Each scene shows the same named points in several views. A view is turned or mirrored, and shifted as a whole, has a little noise and may leave points out.

Scene 1
View 1
<106>: [ -8.6 -24.5 -18.6  -2.9   4.1  -5.6  16.1   2.4  16.0 -13.2  18.0 -16.6
  33.1   1.4  11.8 -18.7  -6.5  -8.3 -12.2  16.8  23.1  12.7  -1.2 -19.4]
<11>: [-12.5 -11.7  -9.2  -7.5  -2.9 -22.4  26.2  18.9 -17.5 -12.9   9.8  -7.2
  31.6  18.3  11.1   6.9  -9.6 -16.5  -1.0   9.9   8.8  26.1   6.3 -25.1]
<205>: [ -5.4 -11.8 -10.9 -15.9  10.4 -14.1  -0.8  19.2 -19.5 -11.6   4.6 -14.5
  32.7   9.0  -5.5   1.3 -15.1 -12.8 -15.5   1.6   1.1  18.9   8.5   4.4]
<119>: [ -3.1  -5.1  -9.3 -22.8  14.1 -11.7 -18.5  22.3 -27.3 -13.9  -5.3 -13.4
  38.1   9.9 -21.5  -1.1 -22.7 -12.6 -24.0  -6.1  -9.6  20.7  10.7  24.5]
<235>: [ -6.6 -13.3  -8.6 -12.9  12.2 -17.4   7.0  25.1 -23.0  -9.3   9.1 -14.3
  26.7   9.6  -0.1   8.2 -13.4 -14.8 -10.3   3.2   0.6  19.1   7.1  -4.2]
<161>: [ -1.1 -23.5  -3.7 -15.3  31.3 -16.9  -2.3  37.4 -24.6   2.0  18.6 -22.2
  11.7  -4.9   1.9  19.4 -10.5 -15.8 -15.1   3.5  -4.9   5.1   9.0   1.7]
<159>: [ -4.2 -15.0 -19.1 -12.4   7.3  -0.7  -6.7   0.5   7.5 -18.4   4.7 -15.0
  44.0   3.1  -9.3 -25.4 -15.2  -6.2 -25.1   7.1  11.9  15.1   0.5   7.0]
<32>: [-12.9  -6.4 -14.5 -10.0  -6.9 -17.1  17.1   9.9 -11.8 -19.1   2.0  -5.8
  43.4  20.9   0.5  -7.3 -16.3 -13.7  -7.0   6.1  10.4  29.5   4.5 -15.2]
<104>: [-10.5 -14.5  -3.3  -8.7  10.2 -25.8  23.9  33.0 -29.4  -6.1  15.3 -11.7
  18.1  13.0  11.2  22.1  -9.9 -19.2   0.5   6.8   1.3  20.1   9.3 -21.8]
<80>: [ -7.2  -3.2  -5.1 -21.0   8.7 -20.9  -3.5  28.2 -36.7 -12.2  -4.3 -10.0
  33.5  18.0 -14.6  11.7 -21.3 -16.2 -13.2  -6.4 -10.1  24.0  11.3  11.0]
<145>: [-10.8   0.2 -15.7 -17.5  -8.5 -12.1  -2.5   5.9 -14.4 -24.5 -10.4  -4.8
  52.5  20.8 -14.8 -17.4 -23.0 -11.2 -15.9  -2.1   3.2  32.4   5.4   6.5]
<173>: [ -3.9  -8.9 -14.6 -19.2  10.0  -6.7 -15.5  11.0 -10.3 -16.5  -1.4 -15.1
  40.3   7.3 -16.8 -13.9 -20.0  -9.6 -24.5   0.0  -0.1  17.2   5.9  18.8]
<182>: [ -4.3 -15.3 -11.3 -12.7  12.4 -13.4   4.3  19.1 -10.1  -9.6   9.9 -14.9
  28.8   5.6  -1.7  -1.4 -13.5 -12.2 -13.8   5.4   4.5  15.8   5.7  -2.1]
<136>: [ -2.6 -20.8  -8.5 -12.9  21.1 -12.6   3.0  25.6 -12.7  -5.3  16.5 -20.0
  20.7  -2.2   3.0   7.0 -10.0 -13.5 -14.8   8.3   3.6   8.8   6.7  -3.1]
View 2
<173>: [ 51.3 -11.9   8.6  -3.4   8.2   9.2 -24.4 -14.5   9.6 -19.7   5.6   9.0
  18.2  -3.1   4.2 -19.4   3.5 -10.8  11.6  15.4   7.4   6.3   6.2 -41.2]
<235>: [ 14.1 -19.4   8.1   1.3   4.3   1.9 -37.3  -7.6   5.2 -18.3  15.6  -6.2
  14.0   5.1   8.6 -21.5   6.1 -10.6   2.1   7.1   6.2  -3.8  -5.9 -27.2]
<80>: [ 25.2 -15.6  14.5  -4.0   1.9   7.2 -38.1   1.9  -2.0 -11.2  11.9  -3.8
   1.3  -0.2  -4.4 -21.1   1.2 -11.5  16.2  12.1   3.0  10.1 -16.5 -36.2]
<145>: [ 33.4 -23.8   1.3 -12.8  12.2   7.8  -5.8 -13.0  12.7  -1.5   8.2  18.5
  16.6   2.1  -3.1 -18.7   5.3 -13.1  17.7   4.5  -7.3   7.5  -1.0 -45.2]
<119>: [ 49.7  -9.1  15.5  -3.9   2.0   8.9 -34.5  -3.8  -0.6 -15.7   4.9   3.6
   5.6  -4.3  -3.5 -20.5   1.4 -12.1  17.9  18.3   7.4  14.6  -6.1 -42.1]
<106>: [ 12.8 -26.5  -7.2   2.3  17.8   1.1 -13.4 -35.4  27.3 -26.0  16.2   5.8
  37.5   7.8  25.7 -18.1  13.8  -8.6 -10.7   1.5   7.0 -22.5  23.6 -22.2]
<161>: [ 19.5  -9.3  16.4  10.7  -1.2   3.5 -59.9  -5.5   0.1 -34.9  15.3 -22.4
  11.0  -0.1  17.7 -21.4   5.7  -7.5  -5.6  15.9  21.6  -8.3  -4.3 -16.6]
<104>: [-13.6 -24.4   6.8   3.7   3.0   0.1 -46.0  -4.9   5.0 -15.1  23.3 -18.3
   9.2   9.5  11.9 -22.3   9.4  -9.0  -2.4   0.1   3.7 -10.6 -14.5 -16.3]
<205>: [ 35.4 -12.5  10.4   1.2   4.8   6.3 -35.6 -11.0   6.5 -22.6  10.1  -2.0
  16.4  -0.8   8.1 -19.9   4.7 -10.5   6.9  13.1   9.3   0.1   0.7 -31.3]
<32>: [  7.5 -29.2  -2.3  -6.9  13.3   3.0 -13.6 -16.6  15.9  -6.6  16.0   7.8
  19.4   7.9   5.9 -21.1   9.3 -13.7   7.5  -0.8  -6.9  -5.5  -1.0 -33.7]
<159>: [ 38.4 -20.4  -0.9  -1.2  14.0   5.9 -13.2 -29.2  21.6 -22.5   8.0  12.1
  32.0   0.5  15.9 -18.6  10.2  -9.4   1.4   9.5   6.6  -8.2  19.4 -33.5]
View 3
<235>: [ -0.2  -4.5  -2.1  10.8  14.0   2.4  -9.2  13.3  -3.2  -8.2   4.5   9.7
 -19.7  12.1   0.9  -9.7 -10.7  -9.6  -7.7  -0.9  22.3  -6.2  20.2  19.6]
<32>: [ -7.3  -1.7  -3.3  -7.9  22.2   3.7 -13.7   6.5   5.2  -6.5  10.4  -6.7
 -29.2  -6.0  -0.5   0.6  -8.1  -7.8 -17.6  -7.4  11.4   5.9  10.2  24.0]
<173>: [ -9.7  -0.7   4.0  20.9  20.8   4.2   7.2  10.8  18.4   1.5  26.9  14.1
 -14.3   5.4  -4.9  -8.7   5.2 -17.5 -17.5   4.6  -4.1 -14.2  15.9  17.1]
<106>: [ -4.5  15.7  -5.4  -3.6  -3.9   3.4 -28.3 -12.3   0.2   6.5  15.3 -19.0
 -34.3  -6.4  16.6 -20.1  14.0 -26.4 -31.2 -12.4  19.0  11.8   4.3  20.5]
<11>: [ -0.9  -1.4  -6.8  -9.2  15.9   1.5 -22.1   8.5  -8.9 -11.6  -2.0  -6.7
 -29.3   1.4   4.4  -4.9 -16.0  -6.1 -12.5 -10.2  29.0   7.7  13.2  23.2]
<104>: [  3.4  -5.3  -7.9   1.9  11.9   0.3 -20.9  15.6 -19.5 -14.5 -11.0   5.2
 -23.7  14.0   5.5  -9.1 -22.6  -3.2  -2.2  -5.1  39.6   1.8  22.1  21.3]
<80>: [ -4.4 -12.5   0.0  14.0  29.2   3.0   4.7  23.8   6.0 -12.6   9.2  19.7
 -13.6  13.4  -8.9  -0.3 -17.4  -2.3  -1.6   4.4  10.6 -13.4  23.6  18.9]
<119>: [ -7.0 -10.0   4.6  24.4  29.1   3.7  12.0  19.4  16.5  -5.1  20.8  23.9
 -11.1  11.4 -11.0  -4.3  -6.2 -10.4  -6.5   8.4  -1.7 -19.3  20.6  16.5]
<145>: [-13.4  -5.8   0.7  -2.7  34.1   6.1   0.9   9.0  23.0  -4.8  23.9   1.9
 -22.6  -7.6  -9.5   4.7  -4.2  -7.4 -18.6  -1.8  -6.6  -3.8   9.6  23.0]
<136>: [  1.4   2.0  -1.7  22.4   2.0   1.3 -10.3   9.7  -8.2  -2.8   6.0  12.4
 -16.9  17.5   8.2 -21.3  -1.7 -18.6  -9.5   0.3  26.4  -7.7  20.2  15.5]
<182>: [ -3.0   1.1  -0.8  12.2   9.0   2.8  -9.3   8.7   0.7  -2.8  11.3   7.7
 -20.4   9.1   4.2 -14.5  -1.8 -16.6 -13.4  -1.6  17.4  -5.7  17.4  18.0]
<159>: [ -7.5   7.1   1.1  10.7   7.8   4.1  -6.4  -2.9  13.3   6.3  26.7  -0.9
 -24.2  -1.6   6.7 -15.3  15.6 -24.4 -26.5  -2.4   1.2  -2.8   9.0  17.8]
<161>: [  4.2  -1.7  -2.1  25.5   2.3   0.3  -8.7  14.9 -13.5  -5.3   2.0  18.7
 -14.8  23.1   8.8 -21.2  -7.3 -17.0  -3.6   2.1  32.0 -11.5  24.8  14.7]
View 4
<119>: [ 39.7  -9.7   8.4  27.0  22.9   9.3   9.9  -7.9  26.5   8.9 -19.0 -11.6
 -25.4 -40.7   1.5 -31.7  -1.7   7.2  22.9 -10.3  28.7  -6.2  -9.0   7.5]
<173>: [ 30.9 -12.4  14.6  11.5  16.7   9.7  13.6  -3.3  24.1   7.1 -14.3  -4.7
 -18.5 -34.8   4.3 -26.3   5.4   0.6  10.5 -11.2  25.7   0.8  -5.6   9.5]
<32>: [ 27.5  -3.8  13.1  -2.7   3.1  -9.9  -9.9 -18.6  35.6   9.3  12.4   1.8
  -7.7 -22.2 -12.4 -24.3   6.0  -2.9   0.7  -9.2  13.7 -21.4 -17.0   6.5]
<145>: [ 38.4  -3.2   8.1   5.5   5.7  -3.1  10.5 -15.9  30.8  10.1  -1.7   4.4
 -11.4 -37.2  -9.2 -29.4   3.7  -5.2  -1.0  -1.9  16.7 -10.4  -7.6  -7.1]
<235>: [ 25.2  -7.7  17.0  12.5  15.2  -0.8 -15.5 -11.9  34.7  10.6   2.7 -11.0
 -16.7 -18.9  -3.2 -24.3   2.1   4.7  22.9 -18.9  21.4 -20.4 -21.1  22.4]
<205>: [ 29.1  -9.2  16.3  12.8  14.8   3.8  -5.0  -9.1  29.9   9.4  -4.7  -9.2
 -17.0 -24.7   0.0 -25.7   4.0   2.8  18.6 -15.7  24.3 -13.2 -15.4  17.1]
<104>: [ 23.6  -5.0  17.9  13.0  13.5  -8.2 -36.4 -20.5  42.6  12.8  15.5 -13.9
 -13.3  -7.6 -10.4 -23.8   0.8   6.9  30.1 -22.9  20.2 -37.3 -31.2  30.1]
<161>: [ 17.3 -14.4  22.0  22.1  26.0   9.2 -20.7  -3.0  31.0   9.9  -7.5 -24.0
 -22.0 -11.6   7.0 -23.7   3.5  11.3  40.1 -30.1  31.3 -18.2 -24.3  41.9]
<11>: [ 22.4  -3.0  17.7   0.3   4.3 -12.7 -27.6 -21.3  41.3  12.5  20.2  -3.2
  -7.5 -10.9 -14.4 -22.8   4.9   1.0  12.3 -15.1  13.5 -33.3 -25.9  17.5]
<136>: [ 15.8 -13.8  23.6   9.6  18.2   6.8 -15.2  -2.1  31.2   8.8  -0.4 -15.3
 -15.2 -11.3   5.0 -21.1   7.4   5.5  23.5 -24.5  26.1 -13.7 -21.4  34.9]
<182>: [ 20.3 -11.3  20.3   5.4  14.6   3.3  -9.4  -6.5  31.4   9.3   1.5  -9.0
 -13.4 -16.6   0.2 -23.3   7.4   3.0  15.6 -19.6  23.4 -12.8 -17.0  24.0]
<80>: [ 42.5  -4.1   7.0  27.0  20.6   1.5  -5.9 -16.7  33.3  10.8  -8.7 -11.4
 -23.1 -32.8  -5.5 -30.9  -6.5   7.4  29.4 -11.5  24.0 -22.4 -16.6   9.3]
<159>: [ 15.1 -12.4  23.0  -7.8   6.1   4.2   8.5  -0.1  26.6   6.6   0.1   1.6
  -8.2 -20.6   3.7 -21.1  15.3  -5.3  -6.2 -14.7  19.3   2.6  -8.2  16.1]
View 5
<11>: [ 21.1  -6.8   0.7   5.9  -1.6  -2.1 -14.8   9.2 -22.7 -38.6  -9.3  18.4
   8.4  -8.4 -25.6 -21.1  39.0   9.2   9.3  -0.2  -8.0  10.5   0.1 -26.0]
<205>: [  4.9  -4.9   2.5 -14.1  10.1  -9.1  -4.9  -0.4 -13.4 -24.5  -4.2  -0.8
   6.8  -6.1 -17.4 -17.3  19.1  -1.8  23.1   1.7  -8.1  -2.0 -20.0 -13.9]
<161>: [ -8.9  10.8   1.2   0.3   5.4  -4.1  14.5  -5.7 -17.0 -38.8 -11.5  -4.6
 -13.3   2.3 -34.9 -19.9   9.2   6.6  29.8   3.2 -24.1  -6.6 -19.9 -17.4]
<106>: [ 24.3  -9.4   8.5   8.2   6.2  -2.5 -13.1  16.8 -31.8 -33.2 -22.5   9.9
  27.8  22.7 -20.2   6.1  14.0  -2.5   4.0  -0.8  -3.7  -8.4   3.8  -4.9]
<173>: [  2.4  -9.0   5.9 -26.7  17.6 -13.3  -5.9  -0.9  -8.5 -13.0  -1.2  -8.9
  19.6  -5.3  -5.1  -9.2  11.4 -11.7  23.9   1.9  -1.6  -7.9 -24.9  -4.6]
<119>: [ -4.5  -5.3   2.6 -30.3  16.5 -15.2  -2.1  -6.2  -2.1 -13.3   4.1 -10.3
   7.7 -18.1  -7.3 -18.9  16.5  -7.1  30.8   2.2  -5.1  -3.5 -32.4 -12.1]
<159>: [ 15.7 -10.9   9.0 -10.2  13.3  -7.6 -11.2   9.1 -19.8 -19.7 -14.0   0.1
  30.0  12.0  -8.6   3.2  10.6 -10.2  12.2   0.8   0.6 -10.3 -10.5  -0.8]
<235>: [  3.1  -2.5   1.3  -9.9   6.8  -8.2  -4.4  -1.4 -13.5 -29.3  -3.3   2.7
   0.3 -12.0 -21.1 -23.2  25.7   4.2  22.3   1.1 -10.8   2.5 -18.1 -20.6]
<80>: [  0.3  -3.6   0.1 -21.2  10.4 -11.4  -4.5  -6.2  -5.3 -22.6   5.5  -1.9
  -1.5 -24.2 -15.2 -29.2  29.1   1.4  28.7   2.0  -7.6   4.7 -25.7 -22.1]
<104>: [ 10.4   0.7  -1.8   8.5  -3.3  -2.7  -3.4   1.4 -22.9 -43.3  -8.1  13.2
  -7.7 -10.7 -35.1 -29.2  34.6  15.6  17.7   0.6 -18.2   9.8  -5.0 -30.9]
<32>: [ 22.4 -12.9   2.7  -7.7   5.0  -6.8 -20.9  10.0 -18.6 -26.2  -4.2  13.4
  19.9  -9.6 -12.1 -16.2  35.2   2.0   7.8  -1.2   1.8   5.9  -4.8 -17.7]
<145>: [ 17.6 -18.6   4.9 -26.0  14.3 -13.7 -23.5   6.1  -7.4 -13.0   2.4   4.7
  27.4 -16.5   0.2 -13.0  30.7  -8.3  14.4   0.4   8.3   3.1 -17.8 -11.1]
<182>: [  7.9  -3.1   4.2  -6.5   7.8  -6.5  -4.1   2.7 -18.4 -29.2  -8.7   1.9
   9.2   1.6 -20.5 -13.0  17.2  -0.5  19.3   1.6 -10.0  -3.0 -12.4 -12.7]
<136>: [  2.4   3.7   2.4   0.8   6.8  -5.5   2.8   1.0 -20.1 -34.1 -12.0  -1.3
   1.4   5.8 -28.6 -12.2  11.6   3.2  22.1   1.6 -17.4  -5.6 -14.1 -13.7]

Which points are out of place in each view (at most two, in the order of its rows)? Write - if all are in place.
view 1: <159>
view 2: <205>
view 3: <106>, <161>
view 4: -
view 5: <235>

Scene 2
View 1
<191>: [  4.1   3.4  -1.6   3.0 -21.4  -0.7  14.8   0.0  16.3   8.0  37.3  -3.9
   4.2 -19.0 -21.5  10.9   1.8   2.1   4.2  18.8  36.7   5.7 -16.3  -5.4]
<198>: [  8.9   6.5 -18.1   8.1  -6.5  -1.3   5.2  -4.0  12.5  15.8  37.4   0.1
   3.9 -16.4 -16.4   6.0  -1.6   2.3 -13.2  21.6  29.1   9.7  -8.4 -11.7]
<138>: [ 10.8   8.6 -26.5   3.1   1.9  15.7 -13.2 -11.3  13.9  13.7  37.6   4.6
  -0.4  -1.9 -13.8 -12.1 -10.1   2.9 -26.4  10.0  18.2  17.1  -1.9 -22.2]
<189>: [  8.2   6.3 -22.7  10.0  -5.1   0.4  -9.0  -3.5  13.4  11.4  40.7   5.6
   2.7 -13.2 -17.0  -1.6  -4.6   0.6 -23.9  24.4  28.0  21.3 -10.9 -21.6]
<62>: [ 11.8   9.2 -33.0  -2.0   6.7  30.4 -28.0 -14.4  14.1  13.4  37.6   6.1
  -2.9  10.2 -12.3 -26.1 -15.6   2.2 -34.7  -0.4   8.5  18.9   2.1 -28.0]
<211>: [  8.1   5.5 -17.0  -9.2  -4.6  30.8 -11.6 -13.9  18.8   8.1  35.5   0.5
  -3.5   6.5 -14.7 -19.6 -12.8   3.2 -15.4  -8.7  12.4   8.2  -1.9 -14.2]
<77>: [  7.3   7.9 -20.6   7.9  -7.8   6.4 -11.2  -3.4  14.4  10.4  40.0   7.3
   1.4  -7.6 -17.3  -5.0  -5.4   0.8 -21.4  20.9  26.5  21.1 -12.0 -24.4]
<144>: [  1.4   3.6   0.8  -8.3 -24.7  15.3   5.6  -3.7  21.6   1.3  37.9  -3.0
   0.9  -8.2 -21.8  -1.5  -3.3   3.5   6.1   3.8  28.5   5.8 -18.6  -6.3]
<128>: [  6.4   5.7 -16.1  -0.8  -8.8  12.6  -1.1  -7.8  16.4  11.3  36.5  -1.4
   0.5  -5.9 -16.7  -4.6  -5.2   2.9 -10.9   7.5  24.2   8.5  -6.9 -10.7]
<154>: [ 12.5   5.0 -24.8 -13.3  11.6  44.6  -5.2 -25.1  15.3  21.7  28.2  -5.9
  -5.1  15.3  -7.3 -22.1 -15.6   5.9 -16.6 -25.0   1.5  -6.8  17.8  -1.6]
<163>: [  7.5   4.1  -5.9  -8.0 -12.7  19.6  11.8 -11.2  17.2  14.5  33.4  -9.1
  -0.9  -5.1 -16.3  -0.4  -5.0   5.2   3.4  -4.0  20.0  -5.4  -3.2   4.0]
<202>: [  9.7   6.4 -26.4  13.5  -5.6  -4.4  -9.4  -0.2  12.6  11.8  40.8   7.2
   3.6 -14.3 -16.8  -0.2  -3.7   0.4 -26.7  32.0  31.3  25.6 -13.4 -27.9]
View 2
<128>: [ -0.5 -16.5  -4.1  15.4  -6.8   9.3   2.8 -15.2   1.8   9.5  -3.0   8.7
  -4.6   9.6  -4.2   7.7 -17.5  -5.8  30.2   2.5 -25.8   7.0   8.5 -10.4]
<144>: [-14.3  -7.7  -3.5  19.8  -3.9   5.2   5.7 -18.2  -0.6   7.4  -3.8  14.7
  -2.1   8.7   0.9  12.0 -23.7 -14.8  25.1   3.4 -37.7   9.9   5.4  -8.8]
<138>: [ 17.8 -27.7  -3.9   9.1  -8.4   5.2   1.9 -15.0  10.5   2.1  -0.4  -6.9
   1.2  12.2  -8.6   2.5  -5.4   2.8  40.6  -1.0  -5.0   2.6   7.4 -12.2]
<198>: [ -6.9 -31.0  -1.9  18.1  -6.9  13.0   4.6  -6.6   4.2  15.6  11.3  15.7
 -10.6   8.9  -7.9   5.6 -11.4   6.6  31.8   6.6 -14.0   3.8   9.6 -15.7]
<189>: [ 14.4 -33.8  -2.5  10.9  -7.7  16.4   4.5 -10.2   4.1  15.8   3.1   8.0
 -15.9  10.3  -9.7   4.1  -8.8   7.8  36.9   3.8  -9.8   6.2  14.0  -9.4]
<191>: [-21.6 -20.1  -2.6  23.9  -4.9  14.9   7.3  -9.0  -2.0  19.1   8.6  27.2
 -14.4   7.3  -5.1  10.5 -22.2  -1.2  24.4   7.7 -32.8   9.1   9.0 -14.4]
<202>: [ 19.1 -38.4  -1.6   8.0 -11.2  22.3   4.3  -9.6   1.6  19.8   5.7  10.3
 -23.7   9.6 -13.7   2.9  -8.4   8.6  36.8   5.0  -7.6   9.1  14.8  -8.8]
<211>: [  9.8  -8.2  -5.5  11.4  -5.5  -5.4   1.2 -22.0   9.1  -9.2  -9.6 -12.8
  15.3  13.7  -2.7   4.1 -10.1 -12.0  37.6  -4.8 -16.8  -0.7   2.9 -11.7]
<163>: [-23.8  -7.1  -3.8  25.1  -2.9  -5.0   4.0 -14.0   9.1  -0.6   5.0   9.0
  12.2  10.1   0.7   6.9 -16.3  -9.6  26.9   2.5 -28.5  -1.0  -0.1 -19.1]
View 3
<154>: [  2.4  15.7   8.8  -2.9 -46.6  10.2  -6.3  22.8  13.7   2.0   0.6   0.5
   3.0 -37.6  13.3  -7.6  14.7  21.9  -7.0   8.2   1.7  -5.8 -25.2   0.6]
<191>: [-20.5 -23.7 -20.1 -11.9 -21.8  15.8 -36.5  -6.2 -18.7   5.7  25.1 -13.5
 -22.1  -0.8   1.9  -8.5  16.0   0.9  -6.9 -17.1 -26.3  -2.4  18.1  -6.3]
<144>: [-15.8 -23.0 -16.8 -12.6 -29.4  19.0 -39.4  -7.6  -6.7   7.7  13.8 -11.7
 -11.5  -2.8   0.1  -0.8  11.3   9.8  -5.0  -5.8 -18.7 -14.9   3.8  -5.3]
<198>: [-20.1 -20.7  -8.9  -5.5 -24.0   7.4 -23.7   4.3 -16.7  -4.9  22.8  -6.6
 -28.3 -17.7   7.4  -7.5  16.6  -1.4  -5.9 -18.4 -23.8   0.3  17.3   4.4]
<77>: [-24.1 -37.8   0.4  -5.4 -29.3   6.1 -24.2   3.4 -11.6 -12.8  10.6  -1.6
 -36.4 -30.4  10.9   9.2  12.3   0.7   0.9 -19.3 -25.6 -21.6  15.7  18.6]
<128>: [-14.7 -17.8  -6.1  -6.8 -32.1  10.7 -24.5   5.7  -7.4  -1.0  15.4  -6.1
 -19.4 -19.6   8.0  -1.4  15.9   7.2  -4.4 -10.6 -18.7  -6.7   5.7   2.1]
<211>: [ -7.5  -8.0   3.1  -5.3 -40.6  11.2 -19.6  10.1   5.0  -0.4   3.9  -1.3
 -10.7 -28.8   8.2   6.0  12.6  15.8  -2.3   0.8  -8.7 -16.4 -10.7   6.2]
<163>: [ -9.3  -2.5 -14.7 -10.1 -32.9  16.8 -26.8   5.1  -3.3   9.5  17.9 -10.2
  -6.1  -7.9   3.5 -12.1  14.1  11.4 -10.0  -2.8 -11.4   0.3  -2.6 -11.3]
<189>: [-22.4 -30.5  -2.7  -4.6 -25.9   4.1 -22.3   5.1 -13.6 -10.7  14.9  -2.8
 -35.9 -28.6  11.1   1.9  14.5  -0.5  -1.1 -19.9 -24.2 -10.6  17.2  14.8]
<62>: [-11.0 -14.1  14.7  -0.4 -40.9   3.9  -9.3  17.9   7.0 -14.5  -2.9   4.9
 -20.2 -49.8  15.0  11.2  13.4  11.1   1.7  -5.5  -9.6 -22.8  -8.6  21.5]
View 4
<128>: [-12.6  -4.2  -8.6   8.6  -5.5 -12.8  -8.9   7.1  -8.0  -4.1  15.3  -2.9
  11.9  11.6   0.0   6.6  -3.9   6.8   0.1  -5.9  -8.6  10.2   8.3   3.7]
<77>: [-14.3   4.0   3.2   6.4  -4.5 -19.3 -12.2  13.1  -4.2  -8.5  12.5   3.2
  17.9   8.8   9.2   6.1  -5.3  -3.7  -5.3  -7.8  -0.8  22.0   5.6  -2.4]
<163>: [-10.8 -13.7 -21.3  13.5  -9.5  -7.5  -2.1   1.9 -14.7   0.5  20.6 -10.2
   8.7  13.5 -12.5   7.1  -1.7  16.5   3.4  -3.0 -21.9  -6.0   8.3  11.5]
<211>: [ -1.7  -1.2 -15.0  -9.1   1.7 -27.7 -22.4  -1.5 -11.1  15.1   9.5  -8.5
  -4.6   2.2   9.9   1.1  -0.3   6.1   7.2  -5.8  -4.1   4.0  19.2   3.5]
<191>: [-22.3 -10.7  -6.5  25.6  -9.4   2.6   4.0  15.6  -7.2 -16.2  23.7  -0.8
  27.6  18.2 -10.5  11.5  -9.7   9.4  -8.4   0.0 -18.7  11.7  -2.6   6.7]
<144>: [-17.4  -8.4 -10.4  18.9  -0.6   4.9  -2.6   7.2  -2.5  -0.8  27.2  -5.2
  18.3  11.9   0.2   8.5  -8.0  14.9  -4.3   7.8 -22.5   0.1   1.6  11.4]
<138>: [ -7.3   1.7  -6.5  -2.4  -3.4 -28.3 -16.3   7.0  -8.1   0.3   7.0  -3.9
   6.3   8.2  10.8   4.2  -0.9  -1.5   1.0 -10.0   1.2  17.8  15.1  -4.0]
<62>: [ -1.6   7.5  -7.2 -16.0   4.5 -36.1 -30.6   0.2  -6.6  16.4   4.6  -5.0
  -6.4   0.2  21.5  -0.9   0.2  -3.0   4.8  -8.0   5.0  12.3  19.5  -4.1]
<202>: [-17.8   4.1   8.7   9.1  -7.0 -20.5  -8.8  19.8  -2.0 -17.1   9.7   7.9
  23.9  10.8  10.5   6.9  -8.3  -8.8  -8.0  -9.6   5.1  32.0   2.7  -8.1]
<189>: [-14.8   2.4   2.7   7.2  -6.3 -19.8  -9.3  15.8  -5.5 -13.3   9.4   4.1
  17.8  11.8   8.3   6.1  -6.9  -5.8  -5.3 -11.1   0.4  26.2   5.0  -5.4]
<154>: [  3.6  -8.8 -32.0  -9.9  -4.1 -34.5 -24.1 -12.8 -20.3  25.2   7.7 -18.3
 -19.8   4.1  -1.8   1.3   6.8  14.5  15.3  -9.2 -11.5 -12.0  25.9   7.9]
<198>: [-17.1  -5.9  -3.7  15.1 -12.0 -15.2  -2.2  16.4 -11.0 -15.5  12.6   0.3
  20.9  15.1  -5.8   8.7  -5.7   0.3  -4.5 -10.4  -6.5  19.7   3.2   0.6]

Which points are out of place in each view (at most two, in the order of its rows)? Write - if all are in place.
view 1: -
view 2: <128>
view 3: <77>
view 4: <211>
